A landscape with many valleys, sampled at points; each row gives a point and its height.
A ball rolls from a point to the lowest of its 2 nearest points, and stops where none of them is lower. Distance is the straight distance between rows; heights are no part of it.
naz: [121 115 111 148  84 110 156 171 121 130 138 133 104 155  93 171 125 133
 137  78 144 108 177 147 143 139 111]  (h 333)
Bis: [ 81 154 123 108 113  98 162 159  92 170 108 150  72 148 125 173 149  54
 130  91 169 159  90  70 118 127 119]  (h 352)
Rusub: [161 153 132  88 157 114 113 100  84 167 100 194 156 117 141 119 140 192
 110 102 112 102  80  71 121 122  78]  (h 398)
lozu: [127 115 115 180  79  84 160 127 191 113 138 157 103 132 133 167  96 128
 100 109  65 158 136  96  74 179 156]  (h 164)
zeg: [128 114 123 147 139 184  86  88 143 111 103  71 136 165 158  99 115 123
 185 131 159 157 128 154 140  53 138]  (h 486)
Tegap: [161 158 131 124 170 122 118 133  70 146  93  91 115  73 126 121 153 158
 126 165 100 181 112 155 164 125 121]  (h 311)
tep: [187 126 132 162 129 132 114 127 140 113 132 158 131 135 124 160  86 160
 147 124  65  84 199 186  90 149 117]  (h 382)
Pitu: [123 122 147 170  75 127 143 164 159  87 127 130 127 150 104 171 140 134
 121 106 100 144 150 167  93 141 109]  (h 314)
femi: [112 127 146 108 109 174  95 176 135 172 118 110 112 146 127 129 154 104
 123 117 124 115 153 100  64 129 143]  (h 72)
Sus: [123 133 139 109 154 163  68 134  95 164 129  45 147 168 104  65 152 127
 130  93 156 105 124 134  83 132 121]  (h 629)
munu: [141 163 116  95 211 136 119 111 112 137  70  86 152 171 134  62 150 150
  81 116 153 145 112  86 130 117 123]  (h 607)
subev: [158  86 124 175  96 128 140 106 183  95 137 159 182 123 161 123 120 159
 132 140 107 169  57 110 155 100  69]  (h 257)
maku: [140 177 119 134 102 140 121 106  56 162 103  64  56 134 128 158 161 129
 162  99 127 121 134 117  87 123 117]  (h 681)
Ravaf: [124  94 122 100 183 141  93 127 118 105 134  55 162 173 115  75 149 122
 157 143 165 110 101 157 119  94 152]  (h 621)
Gekib: [ 98 138 159  81 167 116 140 162 114 133 116 171 149  57 106 148 125 102
 115 140 148 138  98 140 178 172 132]  (h 260)
tudum: [149  95 111  83 146 141 113 108 112 119 153 126 146 111 130  77 120 175
 151 154 142  91 160 143 200 106 163]  (h 534)
Pid: [108 155 162 128 161 184  64  76 157  90 101  99 167 136 135  83  97 146
 134 137 133 129 132 151 139  72 128]  (h 468)
vuri: [100 111 112 109 108 180  90 103 134 161 123  30 120 157 126  88 124  98
 158 116 161 158 132 162 157 107 172]  (h 502)
puzi: [121 125 137 140 160 169 109 160 154 116  91  82 139 178 129 101 154 126
 131 153 157 163 158 157 147  80 103]  (h 501)
Gez: [172 142 118 125 185 140 139 107  97 161  63 116  92 141 142 139 118 128
 134  92 160 183 156 110 152 158 103]  (h 135)
Nek: [106 128 133 124 171 119 143 160 177 137 157 151 129 130  92 135 106  57
  91 178 130 129 158 147 147 157 169]  (h 203)
zin: [138 161 121 126 101 171 138  87 140 126 105  81 111 164 137  52 146 156
  89 110 128 137  84  81 130 106 123]  (h 588)
gud: [124 124 113 149 102 146 115 145 120 158 134  76 118 113 151  91 120 136
 141 127 137 147  67 103 145  80  87]  (h 530)
gereg: [185 122 117 125 164 118 132 106 138 119 156 167 127 108 140 135  89 148
 127 161  86  96 172 132 126 170 130]  (h 367)
Bul: [180 115 122 138 122 152  95 156  72 155 105  98 100 104 137 183 134 161
 180 100 120 120 182 153 132 159 113]  (h 158)
rok: [142 100 124  94 154 120 136 156 124 128 187 130 160 122  83 121 121  81
 138 140 132  72 156 174  93 171 180]  (h 191)
med: [189 124  97 129 194 145 130 128 122 148 131 141 122 123 146 164  80 121
 167 170 145 134 181 147 171 144 143]  (h 354)
bil: [133 156 180 112 165 159  92 185 124 177 116 125 125 117 140 184 127  84
 123 151 131 129 149 108 100 149 120]  (h 121)
Tav: [114 105 100 113 135  88 155 160 132 101 140 217 108 168 110 157 122 175
 104 113 143  96 150 141 188 115  95]  (h 366)
tafu: [ 87 137 131  92 145 137 109 150 125 177  78 121 104 162 102 141 149 100
 109  87 168 119 189 115 101 148 140]  (h 120)
teku: [113 112 167 101 106 152 140 143 114  99 123 104 122 132 121 151 172 124
 137 126 179 136 160 145 138 177 102]  (h 267)
dafo: [ 91 157 142 145 116 171  74 118 114 125 128  64 122 154 108  90 139 127
 119 109 127 110  90 144  83  70 138]  (h 640)
Neve: [146 152 115 139 146 148 118 101 141 134 138  75 159 125 174 104  76 109
 132 135 152 166 136 112 162 143 130]  (h 334)
pire: [102 143 168 172 110  98 177  87 204  81 158 119 191 106 150 150  95 117
  93 175 129 146 102  78 136 183 130]  (h 195)
sas: [100 134 139 114  72  75 158 133 128 120 144 173  65  80 119 200  89 142
 113  86  92 107 164 151 146 156 157]  (h 275)
numov: [121 173 154 148 124 111 112 103 124  86 158 162 127 137 144 125 101 145
 104 123  96  64 160 109 116 102 131]  (h 427)
voni: [ 99 116  97 113 172 163 108 117 165 146  78 116 103 173  96  99 146 101
 124 105 130 156 165 156  95 131 167]  (h 155)
Rofug: [127 130 131 126 115 141 105 200  87 169 158 111 143 132  89 139 132 102
 138  73 116 109 128 141  59 153 120]  (h 128)
zoki: [157 119 158 106 174 144  97 149  79 155 107 123 163  95  99 129 121 186
 121 103 186 132 135 126 165 155  80]  (h 209)
dabeb: [119  83  51 139 100 109 124 161 131 157 152 145 104 100 102  87 133 116
 151 102 108 146 103 160 133  97 149]  (h 82)
lir: [159  88 121 123 113 110 158  96 135  99 118 187 158 102 162 141 150 182
 112 147  99 126  68  99 160 131  64]  (h 239)
fik: [154 111 145 102 153 128 124 166 101 152 145 146 154 109 105 170 105  99
 159  92 161  96 153 162  76 200 128]  (h 166)
Sasu: [131  98 117  99 167 120 145 133 101 112 161 182 147 158 107 133 138 108
 173 143 176  76 177 159 132 147 132]  (h 214)
vagub: [179 143 112  77 176 143  84  79  97 155  81 179 123 137 155  87 141 205
 136 125 115 106 158  89 119 128 125]  (h 419)
senek: [187 119 128 135 138 179 116 137 100 169  91  44 111 135 156 159 149 143
 161 115 157 163 164 121 135 167  97]  (h 95)
vam: [157 125 138 157 103 171  68 150 113 152 124 107 115 110 132 152 124 158
 171 119 101 133 151 150 129  79  81]  (h 226)
gumo: [129 124 109 141 131 119 108 136 103 117 126 137 125  67 123 132 142 168
 153 133 104 153 116 178 159  87 111]  (h 276)
Bof: [196  92 161 111 183 165 101 161 100 134 123 156 187 116 128 138 127 169
 145 172 150 111 133 125 143 137  89]  (h 175)
siru: [141 150 145 128 162  96 144 114  83 103 140 163 122 159 126 146 137 148
 117  87 130  87 171 121 102 151 110]  (h 409)
vib: [135 130 148 208  75  70 174 112 180 104 173 100 160 133 132 172  70 115
  92 131  98 161 126  98  97 186 137]  (h 180)
Zes: [148 158 122 163 149 117 108 107 116 119 129 172 115 162 150 185 119 124
 167 113 115 107 190 146  77 128 104]  (h 395)
tate: [120 153 138 125 135 169  99  82 156  90 130 152 159 121 125  91 115 155
 117  94 114  90 131 121 118 107 110]  (h 447)
bebo: [135 121 156 115 101  78 165 174  84  98 153 129 106 143 146 155 199 119
 133 158 110  98 104 118  81 149 124]  (h 322)
Vimu: [113 160 136 163 129 122 123 140 181 123 163 143 122 155 131 161  97  59
 112 191 101  93 186 133 116 116 188]  (h 185)
bod: [147  96 154 104 151 100 165 175 132 136 151 173 137  71 110 177 130 101
 132 187 121 136 105 165 127 202 150]  (h 280)
tuzos: [164 113 131  81 132 105 122 132  99 143 157 174 171  95 135 110 140 185
 106 102 109  44  94 107 120 146  98]  (h 384)
ker: [ 85  72 164 114  79  93 180 133 185 121 122 178 121 121 157 167 120 119
  98 136 140 159 111  57 154 185 131]  (h 202)
lig: [148 117 126 119 120  84 186 132 120 112 129  96 130 133 139 100 166 151
  97 150 136 133  60  65 159 147 126]  (h 146)
matal: [ 96 192 142 100 138 137 119  90  94 165 106 123 125  84 145 119 130  83
 120 106 138 137  62  96 122 160 138]  (h 369)
Letu: [112  85 147 115 106 131 149 151 125  96 153 174 147 127 141 149 145 111
 159 160 162 123 130 148 163 140  99]  (h 238)
vobar: [109 150 112 136 119 175  89 103 115 150  89 105  90 161 105  88 157 156
 150  92 142 114 149 130  85  60 117]  (h 655)
des: [ 81 135 173 129 100 117 162 104 173 106 121 142 146  87 166 148 114  97
  91 147 131 189  83  89 133 200 135]  (h 213)
Zovo: [137 118 105 160 136 112 142  70 156  73 144 131 174 124 142  67  88 110
 144 135 112 132  72 160 130  90 169]  (h 304)
fis: [145 122  93 167  84 181  96 131 123 170 131  22 116 102 132 104 102 117
 146 100 148 162 123 126 163 102 118]  (h 517)
farog: [108 155  92 156 139 102 140  91 151 107 143 119 130 131 138 112 100  93
 132 117 129 167 130 153 155 111 150]  (h 321)
Ripab: [114 130 117 120  98 117 109 155 120 137 164 188  98  91 107 175  97 123
 133 136 108  80 192 180 136 125 162]  (h 250)
kirev: [134  93 123  76 169  89 136 146 129 140 139 219 167 134  95 142 120 178
  91  98 137  70 113 119 169 134  74]  (h 374)
Zegu: [105 148 117 164  75 143 145  75 145 110 139  70  99 191 145  74 137 132
 129 121 132 122  57  82 109  45 140]  (h 576)
fitim: [122 100 109 126 114 131 139 129 150  97 133 147 113 164 115 112 128 157
 101 114 114 113 195 139 162 114 116]  (h 351)
veza: [122 119 116 143 108 104 159  78 185  95  99 163 100 163 167 136 141 138
  92 125  82 171 118  75 105 160 131]  (h 139)
noko: [111  93 131 108  89  52 202 124 128 134 136 168 113 108 147 139 155 145
  98 124 139 138  67  63 160 160 137]  (h 179)
Ruk: [141 134 120 176  93 114 123 168 155 154 167 169 122  91 165 188  78 106
 130 170  62 116 128 117 129 114 154]  (h 143)
loziz: [127 106 128 215  73 127 133 103 183  96 130 101 153 121 130 102 105 139
 125 125 105 178  67 139 122  62 118]  (h 279)
romug: [123 151 157 107 148 116 108 164 102 167 112 153 141  47  99 170 114 155
  81 105 139 143 114 136 180 152  66]  (h 237)
lanel: [123 146 120 110 220 135 100  81 109 110  93  92 173 153 112  74 130 135
 138 128 187 137 146 146 117 137 136]  (h 614)
ser: [100 170 142 130  91 165 111  81  96 133 114 115  85 171 146 130 177 121
 137  89 139  89 150 100  72 116 105]  (h 669)
bub: [112  96 131 203  71  93 158 168 166  89 146 107 164 125 103 140 140 142
 123 136 116 171  96 167 117 116  98]  (h 298)
Kod: [ 85 127 146 100  74  68 176 171 120 146 102 138  47 106 106 193 144 100
 104 101 106 151 158 121 120 160 175]  (h 248)
Vuf: [122 192 142 100 179 124  99 102  83 131  81 116 142  61 128 106 120 147
 116 140  97 136  91 131 139 146 148]  (h 343)
sel: [187 107 125 108 197 150 133 138 130 130  83 176 151 153 158 132 134 176
 117 169 125 153 161 109 154 131  84]  (h 177)
vugi: [ 97 114 107 135  79 119 150  82 130  99 115 206 116 119 154 127 168 143
 141 138 115 144  72 126 134 104 111]  (h 212)
tunu: [147 126 164 126 115 136 152 124 166 103 158 146 134  77 142 153 114  86
 132 210 108 123 135 157 126 190 163]  (h 299)
riben: [ 90 124 131 128 102 153  88 168 143 140 136 152 138 144  79 163 121 124
 124 116 112  88 194 175 100  80 150]  (h 224)
mimam: [179 139  99 120 131 122 123 128  54 156 132  69  73 156 147  94 163 158
 163 126 113 105 122 100 114  89 139]  (h 695)
peb: [113 144 127  87 147 148 153  94 110 131  98 105 115 176 103  72 185 143
 100  99 153 126 106  87  91 142 117]  (h 599)
Zugo: [122 112 141 131  89 107 176 161  81 103 128  73 105 169 125 146 205 120
 128 121 158 143 128 132 129 139 102]  (h 296)
von: [ 84 103 115 134 126 160  86 146 195 129 119 153 139 137  75  93 132 108
 117 109 107 137 163 186  81 102 162]  (h 192)
Ner: [122 145 134 123  97 150 132  84 124 111  66 175  87 136 161 132 164 159
 117 137  87 163 113  89 100 124  99]  (h 176)
Kevek: [ 79 130 145 100 135  92 159 143 150 119 106 146  83 132 105 162 142  76
  85 138 105 127 160 147 104 166 176]  (h 223)
bigi: [ 90 163 125 156  53 125 132  74 119 122 162  96 111 111 170 107 128 107
 137 148 139 131  47  71 111  79 143]  (h 565)
fiso: [124 143 154 157 136 137 107 163 168 130 156 123 152 123 148 148  82 109
 108 182  86 111 137 115 135  80 150]  (h 165)
poti: [131 109 121 116 161 151 114 123 158 101 162 118 148 145  92 108  87 126
 151 162 171  95 191 176 188 105 154]  (h 521)
Kime: [172 148 101 141 190 134 157 115 149 113  61 142 124 160 150 108 138 142
 117 139 120 193 132 128 134 142 105]  (h 157)
fupeb: [122 121 120 154 113  86 155 131 162 106 128 124 127 151 125  96 159 131
 101 137 101 133  93 101  90 125 137]  (h 102)
gisi: [106 104 127  83 140 133 127 137 148 135 160 142 185  75 116  97 132  99
 135 148 141 134  87 143 146 158 149]  (h 281)
Zigi: [117 141 119 151  41 163 117  91  92 155 163  47  73  92 144  96 121 128
 146 125 106 115  67 108 130  86 135]  (h 549)
zas: [156 126  86 122 158 136 144 113 155 144 137  73 123 125 149 142  92  94
 154 157 164 157 187 146 217 134 149]  (h 344)
Guke: [ 84 111 104 121  90 100 138 130 124 103 199 146 167  71 101 105  99 104
 137 127 136 103  95 164 157 110 176]  (h 302)
piz: [153 114 126 163 189 135 129 155 170  99 127  85 165 159  83  90 104 121
 131 135 153 138 185 187 154 103 131]  (h 512)
lum: [115 156 118 136 136  73 150 162  81 139 135 142  94 150 152 166 146  95
 148 141 138 121 108 119 110 105 133]  (h 341)
nepu: [113 105  96 156  70 107 119 186 137 164 171 134 127 119 124 164 101  76
 146 120  97 131 108 138 110  94 154]  (h 122)
lazin: [ 77 182 122  85 136 132 143 103  78 180  96 151  76 136 119 109 157 101
 120  89 172 155  52  77  97 120 121]  (h 364)
Fune: [137  86 120 125 114  90 127 102 140  75 198 151 190  86 131  63  92 129
 139 170 128  79  85 138 156  88 175]  (h 328)

For each start below, name the point where the ball stops.
lum -> femi
mimam -> Zovo
piz -> Zovo
Kod -> dabeb
maku -> Zovo
zin -> Zovo
